Each scene shows the same named points in several views. A view is turned or mirrored, shifted and resized as a whole, has a little noise and may leave points out.

Scene 1
View 1
(8): [ -4  -1  12 -12  22  17   8   1  22]
(12): [  0  17  21 -21  -6 -10   7 -35   5]
(97): [ 0 19 29 -9 13  8 10 17 22]
(116): [-8 -6 12  2 34 18  9 14 22]
(112): [  3  13  24 -22  16  -2   9   4  24]
(49): [-16  34  36  17 -11  38  14  13   3]
(75): [-11 -41 -18 -23  48  35   4  -1  32]
(71): [-7 18 29 10 18 -3  9  5  8]
(209): [-9 -1 17  0 35 37 10 36 28]
(85): [-21  18  31  34  22  38  12  42   8]
(27): [-20  26  30  25   2  34  15  14  -2]
(69): [-27  -6  15  40  43  34  11  41   9]
View 2
(49): [ 11   9  12 -14 -15  -9   4  -7 -13]
(75): [ 31 -18  17  23 -17   6   1  40  17]
(85): [  3  11  13   5   2   0 -12  -3 -12]
(27): [  8   6  18 -10 -10  -8   2  -6 -10]
(112): [ 13  -7  -6  -1 -13   7  24  21   0]
(12): [ 10 -14   6 -21 -24  -4  41  14   6]
(71): [ 0 -7  9 -8 -3  1 20  8 -1]
(8): [ 15  -9   8   4 -12   4  16  22   4]
(116): [ 14 -11  17   5 -12   1  10  23   7]
(97): [ 9  0 -3 -2 -8  4 15 12 -6]
(209): [18  2  6 14 -6  6 -8 16 -4]
View 3
(85): [  0  13   1  -9  26 -52  11 -29 -14]
(12): [  0 -14   9  24 -15   5  15 -29 -10]
(8): [  5  -6   5  16  17 -16   0 -38  -5]
(97): [-11   5   1  11  17  -1   6 -14  -8]
(112): [ -6  -8  -3  20  14  -7   4 -29  -3]
(116): [ 13  -7   8  11  15 -27   0 -44  -7]
(69): [  8  14   5 -13  31 -61   6 -38 -14]
(71): [ -8  -1  -2   8   5 -24  18 -27 -11]
(75): [ 27 -14  10  19  32 -27 -21 -64   2]
(49): [  1  20  15  -7   6 -17  15 -11 -23]
View 4
(112): [ -5   9  32  -1  -6 -15 -24   7  -9]
(12): [-22  -5  37  25 -13  -6 -22  15   6]
(69): [  5  -8 -10 -11  18 -11  -6  -4 -53]
(85): [ -1  -6  -8 -18  23 -17   3   3 -28]
(116): [ -6   2  19   8   2   1 -28  -2 -32]
(27): [ -9 -15   0  -2  18  -7   3  12 -11]
(97): [ -4   5  21  -7   3 -18 -14   7 -10]
(8): [ -4   7  24   6  -1  -4 -27   1 -22]
(71): [-10  -8  20   4  -3 -20  -7   6 -16]
(209): [  5   3  -3 -10  21   2 -16   0 -39]
(75): [  5  18  24   9   1  14 -47 -10 -55]
(49): [-10  -9   2  -5  21  -5   1  16  -1]
View 5
(85): [ 21  -1 -33  -8  19  34  -8   0  30]
(27): [ 11  -1 -12   3  -3  28 -12  11  26]
(12): [-34 -16   1  31 -28 -10  -6  -7   9]
(116): [-15  -1 -19  16  -3  22   5 -36  10]
(112): [-24  -9 -26  30 -22   9   5 -10  15]
(8): [-18  -8 -28  21  -6  12   6 -29  10]
(71): [ -7 -12 -15  10   5   0  -9  -9  17]
(49): [  9  -5 -17  10 -13  27 -10  20  28]
(75): [-25   5 -34  22  -2  39  25 -73   5]
(209): [  2  -2 -47  11   8  35  10 -24  23]
(97): [-11 -13 -35  20   0   6  -1  -5  21]
(69): [ 18   7 -28 -13  29  41  -5 -30  25]
View 6
(12): [ 24  16  27 -23  29 -29  10  44  -4]
(112): [ 23   8  19  11  14 -28  26  25   0]
(97): [ 21  12  16  17   4 -16  18  17   0]
(209): [ 22  23  15  39 -23 -32  15   2  -7]
(69): [ 28  36  16  44 -29 -28 -18 -18   1]
(8): [ 24  18  27  15   4 -41  18  18  -5]
(75): [ 35  27  39  34 -12 -88  20   5 -19]
(49): [  8  38   7   1 -29  26  -2  15  -6]
(85): [ 20  30   6  33 -27  -1 -10  -7   5]
(27): [ 16  35  12   4 -18   3 -13  12  -1]
(71): [ 25  17  17  10  14 -16  -4  16   9]
(116): [ 26  24  27  15   0 -47   4  12  -7]

In a view up to two points have been moved. Name them for each view, in the order of its rows, or write -.
view 1 -> (116)
view 2 -> -
view 3 -> (85), (97)
view 4 -> (209)
view 5 -> (112)
view 6 -> (49)
